Each row is a point on a tangle of strands that fork, close into loops and nearly touch. The rows are in no order.
(in the rows, 128 means zero)
Two points are linked if the straight distance between their rows is under 139. Some points are linked to none.
K_746: [ 80 118  97 145 120  77 135 177 123 135 207 100 156 132  94  63 152 156
 134 152 127 151 145 105 111 134 178 124 138  89  87 130 125]
K_407: [116 173 151 134 116 128 120 121 132  96 150 116 123 117  93 141 112  93
  83 153 176 186 120  76 131 109 121 151  80 132  67 104 187]
K_175: [117 116 117 107 144  87 106 121 103 116  97 158 151  65 104 104 165 121
  59 179 130 130 110 126 114 111 131 172  96 135 116 117 133]
K_515: [108 139 142 106 136 120 120 159 149  77 153 139 125  82 104 115 102 105
 115 168 204 199 126 104  95 132 157 146 118 136  89 104 180]
K_624: [ 90  38 124 148 148  99 123 181  73 137  96 158 127  67 137 142 186 203
 128 148 125 146 106 149 165 109 153 119 135 142 113 133 156]
K_348: [ 92 119 115  88 129 176  72 139 128 126 107 146 165 141 177 116 121  89
  85  39 165 180 155 146 176 118 139 146 109 103 160 140  84]
K_356: [ 97 154 156 120  97 189 159  76 129 152 146  56 126 189 110 119 107 151
 137 113 113 120 177  77 178 117 132 144 121 103 129 141 175]
K_707: [ 87 155 160 114 139  93 134 165 211 113 177 130 145 164  95  93 137 139
 168 153 137 161 126 138 138 146 165 164 124  97  92 111 140]
K_316: [195 111 127 154 152 130 155  98 159 133  94 174  82 133 162 131 117 126
 113 154 127 102 102 152 157 123 102 124 157 169 137 129 133]
K_402: [ 93  71 148 103 105 168 125 112 119 119  83 187 126  78 166  99 148 133
 107 103 153 175 138 156 192 110 145 148 163 146 140 117 171]
K_712: [101  97 125 156 123 133 131 147 116 141 110 168 124 115 130 132 132 173
 172 167 116 110 102 133 112 152 132 124 158 148 125 105 147]
K_115: [147 155 217  90 137 141 142 127 187 126 150 106  88 200  99 158 107 123
 126 104 168 185 116  84 161 119 135 142  84 122  99 127 179]
K_880: [ 98 100  87 186 125  83 147 117 111 106 149 137 141  28 134  91 198 147
 123 147  86 127 128 160 131  88  98 160 138 122  86 114 165]
K_588: [ 75  73 112 140 112 176 115 145  96 134 110 166 138  88 171  96 135 121
 110 116 160 190 141 134 195 123 166 134 166 134 139 145 137]
K_958: [127  97 117 163 137 182 177 142 146 123 108 157 114 140 137 149 116 140
 152 111 112 142 110  99 127 114 132  88 219 128 124 143 120]
K_742: [104 143  88 165 132  52 123 182 193 120 173 155 156 172 120 135 155 131
 159 100 111 136 110 169  98 135 118 114 125  99 126 112  93]
K_9: [156 114 129 165 150 112 130 144  82 175 107 123 103 153 122 197 104 189
 193 135 105  72  92 111  89 153 135  89 149 148 157 127  95]
K_260: [133 121 116 153 184 167 109 145 130 128  98 122 132  89  97  80 124 119
 118 147  92  78 129 118 166 125 154 149 168  79 107 169 107]
K_860: [151 147 146 102 138  93 111 106  89 101  94 124 109  82 100 121 138 101
  58 192 134 142 110 136 100 119 122 186  59 147 106 114 156]
K_845: [ 82  69 103 174 132  90 142 139  88 132 112 172 134  61 149 111 200 189
 114 140 101 154 120 171 174  91 110 144 136 136 106 100 174]
K_274: [145 119 128 163 130 144 138 100  71 198 102 109  93 156 107 166  74 204
 177 161  96  58 116 108  74 161 136  96 145 167 163 120 122]
K_602: [ 90 172  77 128 114 100  75 120 131 111 141 167 169  91 131  92 115 113
 159 161 138  76 128 141  98 167  96 149 113 111 119  77 114]
K_123: [ 96  99 113 127 151 108 108 190 129 104 158 152 162  94 118 149 155 122
 141  56 123 152 114 138 123  96 104  72 159  89 143 102  97]
K_951: [124  99 110 111 114  59  86 192 123 121 176 104 129  80 117 114 193 153
 174 134 134 121 109 159  60 129 147  92 109 107 147 143 113]
K_829: [ 82 118 104 132 149  68 118 186 142 109 198 139 157 119 110  81 161 156
 124 143 139 181 111 125  96 143 173 122 132 121 114 122 133]
K_949: [ 71 159 150 119 105 230 134  97 130 130 141  65 141 151 118 124  88 147
 156 120 137 153 177  64 150 135 150 128 153  98 117 142 176]
K_415: [ 90 154 101 119 142 162  84 166 165 106 131 162 170 170 174 133  96  97
 112  65 167 176 152 136 172 131 125 143 144  99 132 128  86]
K_713: [145 107  90 184 142 132 132 140 128  87 124 131 131 101 138 120 138  86
  98 116 127 103  99 127 129 106  93 102 156 126 117 146 112]
K_311: [ 83  83 138 129 143 156 148 198  93 173 100 154 133 177 131 160 148 178
 121 124 127 189 106 118 124 131 188 125 137 150 144 132 139]
K_428: [ 92 200  98 152 103  87 107 131 134 124 152 110 148 197 116 112 131 147
 116 175 130 143 153 115 148 162 134 146  73 109 100  87 138]
K_491: [154 129 150 119 142 189 147  57 115 165 113 123 106 142 131 163  78 186
 166 140 107  96 115 105  89 142 141  92 163 168 171 143 127]
K_242: [ 94 158 163 140 101 145 156  88 129 106 145 114 123 144 113 133 129 123
  59 138 134 198 142  90 171  95 108 151  99 124  89 103 191]
K_134: [148 100 138 101 106 158 110 130  65 170 103 121 116 131 168 193 107 151
 123 119 143 126 110 113  78 145 143  88 113 171 187 125 102]
K_109: [106  44 153 133 119 113 138 176  72 169 101 171 108 110 141 141 166 180
  99 123 126 185 105 150 163 112 174 132 125 169 134 132 146]
K_759: [130 126 194  93 137 130 144 130 167  82 149 175 130 102 113 127 114 103
 129 165 170 189 101 106  92 127 144 150 129 142 107  95 173]
K_953: [138 101 126 145 132 132 122 200 147 120 145 112 115 165 129 122 142 154
 167 173 156 141  97 122  83 166 183 133 164 134 124 161 128]
K_172: [ 89 116 157  87 121 172 136  59 116 122  92 194 149 103 161 116 132 123
 100  88 107 145 116 139 182  92 114 132 145 150 158 102 157]
K_533: [123 118  97 195 125 147 162 110 162  96 132 144 137 112 166 133 133  82
 108 110 108 123 128 125 170  86  72  85 177 118 107 129 128]
K_457: [182 165 134 119  73 153 140  62  84 145 136  61  87 151 158 166 119 138
 107 130 102  79 127 116 113 117  93 116  69 147 162 138 138]
K_506: [130 133 127 124  91 119 126 143 143 101 161  82 109  87 120  59 146 144
 130 194 152 149 135 117  91 146 155 168 104 136  98 136 199]
K_3: [130 103 162 115 143 112 125  89  88 170  71 179 114 118 158 144 130 151
  79 143  92 108 108 151 153 115 112 149  96 164 153  99 133]
K_750: [115  96 103 158 124  56 149 188 166 124 166 168 138 142 125 122 165 139
 128 140 115 168  99 137  96 131 145 121 124 132  87 102 115]
K_613: [157 120 147 131 163 135 138 165 161 145 126 115  94 173  88 124 108 167
 189 156 119 104 106 140 123 175 160 139 166 122 146 162 119]
K_700: [146 103 154  92 117 122 123 135 163 103 131 203 105  85 165 120 111  97
 152 168 178 161 119 140  70 141 128 139 122 182 130  94 178]
K_68: [133 112 122 105 162  79 106 122 123 113 115 119 137  54  85  72 197 104
  79 159  95 116 118 171 138  98 128 173 100 101 108 143 111]
K_882: [170 102 129 152 172 143 132  91 176 162  69 182  66 141 189 158  90 169
 130 146 113 123 107 168 175 137 138  83 162 175 153 139 135]
K_767: [116 156 133 123 157 140 100 179 198  94 156 112 143 151 106  99 101  86
 151 140 156 160 150 119 136 147 161 161 126  81  86 155 134]
K_988: [134 140 144 156 179 187 175 123 178 139 143 102 145 186  89 155  71 117
 166  58 109 153 158  83 131 124 123 114 182  67  90 158  81]
K_866: [198 121 136  91 147  97  96 134 110 155  93 125 108  95 134 130 132 147
 124 142 109  73  94 168  95 136 125 129  89 133 166 131 108]
K_120: [148 135 159  75 170 180 113 117 185  92 139  77 169 103  99 111  89  61
 138  63 164 131 157  91 133 108 120 133 122  82 122 180 107]
K_656: [109 115  85 151 129  45 147 142 138 116 196 123 147  47 136  79 199 164
 133 145  84 150 127 171 104 118 132 134 132 116 119 120 163]
K_875: [101 173 115 135 100  79 135 116 189 110 231  67 149 109  83  64 131 111
 186 101 147 148 177  97 109 125 120 126 135  84  97 142 139]
K_827: [102 167 126 158 116  62 153 103 143 148 180 150 163 170  25 105 129 109
 142  81 107 117 181 139 146 129 109 150 127  78  84 103  94]
K_923: [ 83 109 120 141  59 141 107 117  88 177 117 125 111 123 209 156 156 181
 147 105  89 118 142 145 137 131 100 100 111 146 167 136 160]
K_641: [ 63 163  62 149 119  79 102 168 126 132 156  99 168 188 142  82 132 158
 110 144 100 130 166 119 161 158 153 138  97  93 110 138 107]
K_841: [159 128  90 125 116 162  86 149 117  91 110  89 140  66 165  95 128 100
 142 135 175  81 137 120 102 131 119 111 154 119 150 158 132]
K_144: [144 129 133 155 175 176 192 111 144 136 138 115 122 184 117 171  91 129
 170  96 103 156 106  94 121 134 135  89 205 119 114 154  99]
K_894: [161 140 149  95 115 117 131  65  99 119  96 102  93  81 132 118 143  93
  68 175  97 125 129 145 130  98 101 184  76 154 141 127 170]
K_874: [158 132 133 153 120 116 132 116 103 111 113 124 111  97  36  61 133 127
 121 192 115  66 143 114 133 140 157 185 118 125  77 141 135]
K_459: [138 116 144  95 175 150  98 139  68 166  93 122 131 135 141 188  98 190
 157 116 132 107  95 119  68 158 157  91 152 136 171 132  92]
K_748: [135 126 107 132 160 180 105 185 106  98  89 147 128 118 154 156  97  99
 129 155 191 157 120  99  70 161 158 113 174 143 122 132 100]
K_5: [158 120 111 150 130 207 108 128 138 113  97  77 115 119 162  99 115 112
 144 146 158 101 147 121 145 127 134 110 176 133 142 177 126]
K_651: [128 128  81 145  85  98 113 137  93 128 137 142 132 125 200 184 155  90
  90  97 104 120 115 145  96 117  78 101  83 141 137  90 104]
K_218: [203 165 139  94 110  74 102 139 188 120 142 114  94 133 147 128 147  72
 146 164 143 136 102 169  86 145 113 151  61 140 115 132 147]
K_170: [197 101 160 143 112 146 148 111 157 110 128 134  63 121 165 123 128 114
 119 161 150 138 110 138 114 135 133 118 135 179 138 153 160]
K_121: [126  83 154  87 134 159 162  86 116 137 116 177 122  97 161 128 156  98
  86  40 112 169 119 150 186  59  87 105 142 143 152 127 127]
K_410: [120 112  96 191 115 111 144 160 124 146 107 137 116 182 165 171 153 138
 110 116  92 119 113 148 171 130 115 109 127 127 120 122 116]
K_898: [167 148 141  79 182 155 122  71 117 132 105 100 169 124 106 137  96 115
  87  64 114  75 124 124 161  99 105 118 109  98 148 127  68]
K_100: [148 127 181  47 128 146 125  97 118 103 143 102 133 114 112 139 139 101
  97  88 141 139 111 132 121 103 124 126  98 131 153 120 129]
K_487: [ 98 145 120 163  68  68 138 120  69 146 169 114 127 129 137 157 124 136
 125 171 111 115 132  92  42 122  94 119  67 178 124  77 162]
K_741: [139 136 120 124 157 215 161  55 126 148 104  84 102 150 112 145  80 169
 145 122 113  94 141  97 149 139 140  91 193 137 157 173 115]
K_301: [144 138 151 136 154 124 161  71 114 165 142 146 134 148  63 144  94 154
 192 107 117  63 125 125 121 139 121 108 163 122 146 129 102]
K_978: [160 146 128  77 119 170  91 128 122 154  65 110 106 177 172 144  82 126
 120 136 174 145 157 124 148 192 167 148 117 143 155 159 138]
K_261: [174  74 164 103 151 134 155 159  97 121 117 103  99 106  86 134 152 116
 105 128 139 144  84 116 102  97 166 124 125 139 127 153 120]
K_852: [128 162 125 109 153 152 101 130 130  86 141  90 167 115  89 118  87  61
 104  84 136 100 136  82 115 119 115 115 130  74 103 147  70]
K_32: [149  91 102 163 159 146 106 190 126 126 105 107 115 121 127 107 167 127
 106 138 115 111 129 150 184 127 146 139 127  86 109 167 115]
K_285: [170  67 130 157 118 148 145 158 150 105 125 153  86  96 151 107 134 100
 115 176 182 159 116 128 128 126 172 159 156 173 104 159 168]
K_789: [107 141 115 133 163 184 118 165 102  95 106 117 159 131 110 142  93 101
 110 138 163 153 134  69 106 125 163 125 142 112  93 134 105]
K_155: [153 103 144 140 161 145 114 140 110 169  78 166  89 143 162 169 109 182
 145 123 109 135 101 164 160 141 152  85 158 150 168 136 119]
K_947: [ 78 169  68 160 125  78 119 165 123 133 188  86 172 151 109  77 116 158
 125 127 114 138 150  88 126 149 164 117 123  78  84 155 107]
K_307: [166 136 180 119  92 111 134 134 135 121 154 104  90 154 152 147 155  80
  88 118 164 215 135 131 119 111 157 129  87 163 129 127 155]
K_21: [177 150  93 150 116 151 119 103  99 118 125  70 111 125  67 124  90 127
 165 149 141  42 146 102  99 158 143 107 155 127 128 173 104]
K_815: [132 143 125 115 167 147 123  74 123 124  92 162 154 144 124 153  95 115
  82  75 104  99 120 124 171 111  80 122 119 109 139  93  65]
K_148: [113 157 131 142 116 106 126 159 137 135 111 118 127 197 118 130 122 146
 109 199 135 153 129  90 149 162 171 172  84 144  98 109 148]
K_648: [104 105 184  57  85 131 152 114 105 163 121 136 105 164 159 138 151 153
 103 106 108 174 139 147 159 102 143 152  85 152 172 128 166]
K_710: [140 128 178  71 140 194 130  78 106 127 101 110 140 129 105 164  97 125
  90  97 165 137 122  89 138 113 147 106 125 129 139 134 121]
K_677: [172 112 110 118 178 162  91 166  96 117  59 171 135  83 155 140  83 125
 129 150 200 150 111 128  97 184 152 121 188 158 151 143 109]
K_647: [170  72 129 169 147 153 124 171 120 118 100 119  90  98 122 104 146 114
  89 167 150 133 130 138 162 121 158 158 147 137  97 178 136]
K_617: [112 145 168  68  94 119 120 122 113 150 107 104 117 164 147 131 148 141
  72 144 134 170 147 141 169 128 146 175  44 154 143 124 176]
K_202: [ 98 211 107 131 101  93 112  98 157 121 153 146 159 137  85  69 109 104
 180 138 142  76 176 153 115 183 116 163 119 106 113  99 124]
K_754: [129 117 179  96 122 185 117 105  97 128  85 137 124 134 110 143  88 133
 103 159 152 141 122  80 125 121 157 142 123 146 135 110 151]
K_426: [174 132 111 171 116 115 133 111  89 143 125  84  94 107  49  79 117 137
 152 183 121  49 144 136 117 158 134 141 144 129 112 184 109]
K_752: [107 127 132 121  69 135 152  80 123 154 145 123 120 124 188 145 159 144
 134 112  86 108 149 151 131 107  74 127 111 151 169 117 151]
K_500: [140 106 153 137 136 138 156 114 114 166 110 197 109 147 176 185  96 132
 130 135 115 147 104 112  91 118 124 101 136 196 131  83 126]
K_864: [145 101 157 111 128 142 158 106 144 118 123 126 135 126 128 148 137  82
  78  71 122 161 118 135 161  73 106 118 122 123 130 138 107]
K_455: [154 104 108 118 106  76 125 150 155  94 154 130 113  77 158  83 175 114
 124 187 156 156 123 160  91 132 142 157  93 157 112 140 172]
K_122: [131 147 110 103 142 144  96 136 171 111  96 174 146 165 174 141  89  95
 124  98 158 158 135 143 131 148 114 137 124 137 143  95 109]
K_453: [120 154 134 133 106  98 124 120 123 101 155 108 108  96  36  69 108 135
 139 207 147 118 134  99 109 132 153 184 106 113  76 138 163]
K_106: [ 75 166  87 171  90 126 159 118 145  98 188 129 168 164 117 148  89  80
 118  95 125 129 156  94 127 129  77  98 150 112  95  99 121]
K_952: [158  79 113 151 116  79 141 149 131 127 117 151  98  85 175 112 194 140
  99 173 125 156 122 172 141 122 132 184  99 177 110 129 168]
K_389: [126 127 118 155 150 135 142 160 174 135 147 132 128 161 112 113 129 136
 209 106 116  97 128 152 128 142 134 138 172  84 142 129 111]
K_279: [ 66 129 173 130  96 123 156 132 108 133 113 139 136 176 118 146 125 133
  59 155 115 192 124  95 153 101 128 129  97 159 100  84 158]
K_883: [168 150 143  83 146 128 100 123 164 162 137 122 125 138 132 104 122 160
 205 127 117  51 130 167 117 163 122 126 127 117 192 131 123]
K_448: [112 131 113 117 140 110 112  99 129 126 109 182 142 111 171 138 152 121
  95  74  99 108 115 164 167  90  51 121 121 129 154  93  97]
K_368: [116 132  96 125 149 108 109 108 137  99 139 111 144  59  85  44 161 121
  97 169 106 103 147 154 161 112 134 184 113  78 106 138 132]
K_442: [168 132 155  66 171 177 122  80 179 149  92 170 130 132 163 145  88 157
 124  96 139 117 122 162 171 135 131 103 140 154 179 126  98]
K_11: [110 151 123  91 124 131 124  68 121  81 146 159 162  64 124 118 124  91
 131 121 110 100 126 134  99  97  80 128 114 124 156  80 124]
K_163: [118 160  94 189  64 111 141 112 137 107 180 100 134 115  89  96 120 110
 175 166 143  93 158 118  81 161 114 130 147 135 104 149 142]
K_117: [106  93 167  85 104 152 137 126 113 165 118 108 114 172 137 131 180 180
 108  93 101 144 132 142 177 113 157 133  97 108 161 146 132]
K_720: [ 99 106 152 136 177 151 175 157 160 128 164 126 164 150  87 147 110  97
 159  62  90 152 143  88 148 101 139 131 172  46  92 145  88]
K_412: [128 144 191 109 142 128 161 110 195 124 170 130 113 169  77 111 121 146
 182 133 136 122 128 126 140 141 131 151 120 129 127 125 155]
K_236: [119 149 143 144 139 101 188 104 130 147 156 140 135 170  35 129 111 114
 151  92 108  75 156 139 152 133 106 134 153 104 115 117  97]
K_655: [130 182 121 113 124  52 126  82 145 124 170  35 119  78  59  36 185  86
 125 136 100 135 165 158 102 109 144 174  80  80  82 174 128]
K_596: [122 175  78 124 128 108  64 137 129  96 107 130 156 108 118  94 124  95
 120 163 129  83 135 134 127 179 118 151  98 105 104 118  88]
K_638: [113 100 148 133 112 150 148 134 131 132 117 216 118 123 180 152 101 112
 131 123 171 163 110 129  99 135 126 114 150 186 139 100 146]
K_79: [183 119 147 103  98 139 123  87  85 155 109  94  91 130 180 178 121 119
 104 129 114  98 131 115  94 112 105 105  86 175 164 125 134]
K_396: [116 110 128 171  90 148 186 137 155 119 163 127  97 166 139 154 131 126
 179 131 124 132 127 100 103 117 123 108 181 157 119 122 147]
K_797: [165 163 191  81 131  97 147 103 166 121 159 112 116 152  75 130 129 128
 159 140 130 136  99 130  95 143 135 148  79 119 121 111 149]
K_806: [114 177 112 162  82  86 144 102 147 108 173 127 127 120 125 120 136 111
 131 154 120 102 148 129 102 134  88 133 117 134 116 102 162]
K_189: [ 82  95 115 133 140 149 120 206  91 169  82 155 131 167 158 178 157 165
 141 104 137 209 121 151 161 153 171 119 148 136 146 145  95]
K_547: [151  89 146 116 160 117 158 153 124 126 139 110 121 111  96 143 130 128
 137 124 117 101  88 124 111 107 151  97 155 119 149 144  92]
K_899: [185 112 135 126 131  94 136 120 154 109 121 201 109  80 195 131 118  79
 123 154 144 124 106 157  83 127  95 134 111 182 125  99 159]
K_927: [112 141 169  53 102 114  98 127 129 140 162  60 127 109 113  95 169 146
 134 147 142 127 139 146 123 139 168 168  71 121 160 139 180]
K_711: [131 155 126 150 103  98 143 122 182 123 196 104 147 125  56  63 105  70
 193 103 152 115 191  97 119 125 111 127 180  71  93 169 103]
K_979: [140 100  77 189 105 138 139 129  78  75 131 103 143  47 148 131 152 101
 100 116 133 108 111 107 111  87  79  86 170 132 122 128 129]
K_653: [ 95 125 120 111 160 171  85 128 113 104 100 131 166  78 102  63 122 124
 109 153 112  90 153 127 170 132 140 171 140  93 126 138 141]
K_147: [172 143 157  79 148 156 113 103 167 141 102 115  99 182 161 135 107 138
 116 119 133 113 132 145 147 161 136 135 101 140 160 147 125]
K_567: [137 164 104 133  94  81 138 121 170 111 189  52 128 116  85  56 153  90
 146 144 107 130 162 129 126 125 146 155 103  78  85 170 142]
K_959: [ 90 189 127 168  66  81 148  73 109 124 192 116 138 134 112 142 107 102
 150 149 131 115 142  93  82 136  79 119  87 159 102  69 149]
K_803: [140  83 178 115 115 127 154 152 107 139 136 104  91 150 119 124 152 115
  63 128 163 188 119 116 143  97 176 146 105 146 116 145 148]
K_284: [139 183 121 110 148 142 104 113 178 119  98 155 150 199 166 178  37 100
 143 103 133 123 128 126 114 153  92 119 121 143 137  88  85]
K_104: [140 153 161 114 105  99 146 107 103 159 150  80 123 167  70 149 137 134
 146 135 107  99 127 119 109 124 132 150  86 125 126 119 120]
K_597: [ 98 120 129 147 142  92 145 138 139 136 151 162 144 108  94 101 153 159
 180 158 108 105 122 161 144 133 132 140 152 105 127 112 134]
K_83: [163 102 133  80 142  77  75 174 124 137 105 119  98  81 110 126 174 135
 152 149 139 101  82 173  72 135 140 114  96 136 151 137 123]
K_981: [113 105 135 125 119 161 137 118  87 125 114 131 115 125 131 131 129 151
 125 159 135 125 122 109 123 119 145 131 148 159 135 120 160]
K_435: [112 141 102 168 126  82 137 149 137 151 137 152 140 184 139 162 150 144
 138 100  88 100 112 157 140 136  88 118 132 118 137 104  79]
K_241: [ 92 142 131 147 135 145 138 143 111 132  70 154 146 197 119 149 109 145
  69 176 121 135 128  95 158 136 130 173 114 145  98  88 150]
K_326: [146 102 156 104 105 130 141  88  64 171 102 144 111 113 169 178 122 146
  80 142  77 111 118 123 111  91 109 135  78 174 163 113 142]
K_913: [128  84 119 145 138 133 128 190 131 118 127 146 131 116 134 151 132 158
 191 149 156 121 100 128  72 159 161 105 174 160 117 136 152]
K_904: [114 165 102 112 115 168  96 161 121 148  81 126 142 191 183 143  97 144
 123 169 166 160 158 126 128 190 170 143 129 152 146 127 147]
K_527: [ 78 147 144 139 129 178 123 131 106 119 160  84 164 139  89 120  94 115
 129 134 125 140 163  55 137 132 174 135 143  88  88 141 137]
K_939: [176 162 197  35 156 120 123  94 171 109 136 103 127 134  90 127 119 100
 124 105 140 138 112 136 136 122 117 153  74 119 144 116 131]
K_615: [137 152  98 187 102 132 171  97 169 112 146 119 122 169 142 133 104  79
 132  99 105 111 150  81 142  91  64 110 162 116 109 120 115]
K_322: [138 173 105 169  92 172 133 108 118 101 139  87 134 124  86 112  77 108
 173 165 156  84 150  76  91 155 125 128 167 123 117 139 136]
K_73: [113 119  71 121 121  38 118 163 151 108 202 112 143  62 137  79 198 145
 148 115 102 155 116 173  87 121 112  91 130 104 136 145 125]
K_740: [ 74 126 116 120 101 162 137 157 122 146 143 105 157 180 146 171 140 140
 132  92 142 158 137 100 122 134 146  94 133 113 143 117 117]
K_438: [ 75  99 130 116 186 129 138 150 166 106 163 158 188 119  94 121 124 105
 133  60 101 144 124 120 140  78 115 105 168  63 115 122  84]
K_682: [ 88 201 105 158 102  77 155 107 147 113 191 107 164 161  68 138 106 103
 135  82 132 139 159 105 125 124  78 117 116  91  91  73 104]
K_360: [133 143 146 119 176 157 156  69 125 174 115 146 137 172 108 172  90 197
 164 116  90 110 108 125 112 140 133  95 166 153 147 114  80]
K_514: [129 120 139 141 155 102 144 133  97 145 130 125 128 144 110 165 157 158
 137  70  80  96 117 166 158 100  87  85 149  89 165 111 100]
K_975: [168  91  98 133 156 133  72 156  90 134  32 174 114  70 186 165 106 158
 142 144 170 124 121 144 136 161 136  99 161 158 146 124 123]
K_334: [111  96 118 180 100 122 182 149 135 131 131 146  95 194 159 159 138 146
 127 136 109 165 113 120 135 134 110 126 136 157 125 112 135]
K_739: [112 114 159  69 173 175 135  84 157 132  94 183 139 132 146 124 112 137
 131  74 129 137 122 153 176 115 127 129 164 128 163 110 112]
K_843: [155 128  79 140 153 149  79 150  66 131  37 149 126  95 165 150 107 156
  99 178 141  84 115 117 114 155 119 116 127 141 134 126 114]
K_831: [172 165 110 105 142 138 111  92 129  97 121  62 137 126  86 130 109  72
 120  91 115  68 128 115 133 115 106 118 120  89 142 160  64]
K_215: [ 82 131  95 115 109 145  82 143  88 128 116 108 172 142 174 139 157 119
  50  71 118 157 144 121 183 107 127 126 110  89 149 133  81]
K_474: [147 133 141  85 163 171  92 173 192 100 151  89 156 144 115 115  92  57
 139  90 165 177 144  95 134 119 154 125 117  82  88 182  96]
K_443: [184 143 141  88 171 111  91 101 106 174  92 120 119 113  95 118 122 166
 159 134  92  33 116 180 136 149 133 129 112 113 173 137 102]
K_208: [127  82 105 157  99 105 122 153 114 139 118 174 113  78 200 114 183 150
 115 142 121 149 131 179 146 122 115 152 125 141 136 125 178]
K_965: [141 131 102 137 147 222 125  99 125 124  72 120 108 115 162 137 103 156
 156 108 130 109 140 130 171 125 139  76 206 133 160 198 134]
K_705: [145 115 155 108  92 106 162 151 182 115 168  96 113 164 162 157 156  97
 127  83 159 181 137 132 122 105 122 118  97 132 119 136 144]
K_178: [103 137  87 138  96 126 105 148  93 122 128 100 166 131 189 167 157 119
  82  81 127 107 136 150 138 113  95 101  94 131 149 116  90]
K_650: [124  93 129 151 160 139 117  99  93 160  65 231 113 125 177 173  90 151
 109 127  98 136  96 122 136 119 107  78 152 188 125  83 131]
K_47: [137 205 111 152  98  89 120  91 158 126 179 134 156 127  40  63 123  86
 177 106 168  82 224 142 127 153 117 146 156 103  99 141 106]
K_176: [149 159  64 148 131 120  71 157  95 125  59 132 141 119 171 139 107 105
  96 181 150  76 115 124 111 172 121 132 109 125 113 128  97]
K_902: [106 143  77 159  73  57 110 129  83 124 170 116 149 100 172 150 149 121
 113 130 106 111 128 130  60 127 102  95  80 155 138 100 121]
K_416: [189 132 134 131 118  74 144 107 182 103 136 148  98 106 145 122 145  80
 139 153  97 110 112 175  77 120  85 152  88 158 123 108 126]
K_244: [133 175 170 132 102 139 152  79 108 167 154  43 118 194  62 141 110 149
 146 112 119  87 155 102 158 140 136 153 104 103 122 140 137]
K_969: [113 145 115 139 105 106 136  85 155 125 152 174 137 127 180 123 148 109
 136  92  95 117 135 180 140 104  48 137 117 130 148  85 139]
K_181: [124 106  74 172 102 144 104 156  83  96 120 101 129  50 175 122 161 135
 118 142 166 112 148 136 106 134  99 107 167 137 145 153 155]
K_543: [143  98 113 150 136 149 115 163  92 196  55 166  87 161 185 162 131 175
 136 119 137 169 119 148 161 158 151 100 140 169 154 165 117]
K_111: [145 110 143 135 185 113 152 142 112 129 113 138 120 133  91 165 148 126
 131  86  99 113  75 140 132  86 107  77 144 109 141 133  73]
K_154: [105 108 139 102 140 139 126 161 133 166 118 124 120 169 143 147 175 178
 146  72  96 111 124 157 189 112 128 100 135  92 177 131 112]

A tip is a point with one link. Name the tips that can be reached along the links from each point below, in the order of the rows.
K_711: K_588, K_923, K_655, K_904
K_426: K_894, K_883, K_284
K_236: K_457, K_3
K_410: K_123, K_218, K_617, K_705, K_650

A piece is two or more points that can be reached from each other along the links. Count, over all rows, the pieces, the separate loops (a circle has one, a figure eight two, a Y none), the forks (points with three links) and the tips (points with one).
pieces: 4
loops: 2
forks: 10
tips: 14

How many points has the smallest loop of links through each point below? Write 0 if it is on no loop.
K_682: 16
K_913: 6
K_316: 0
K_958: 0
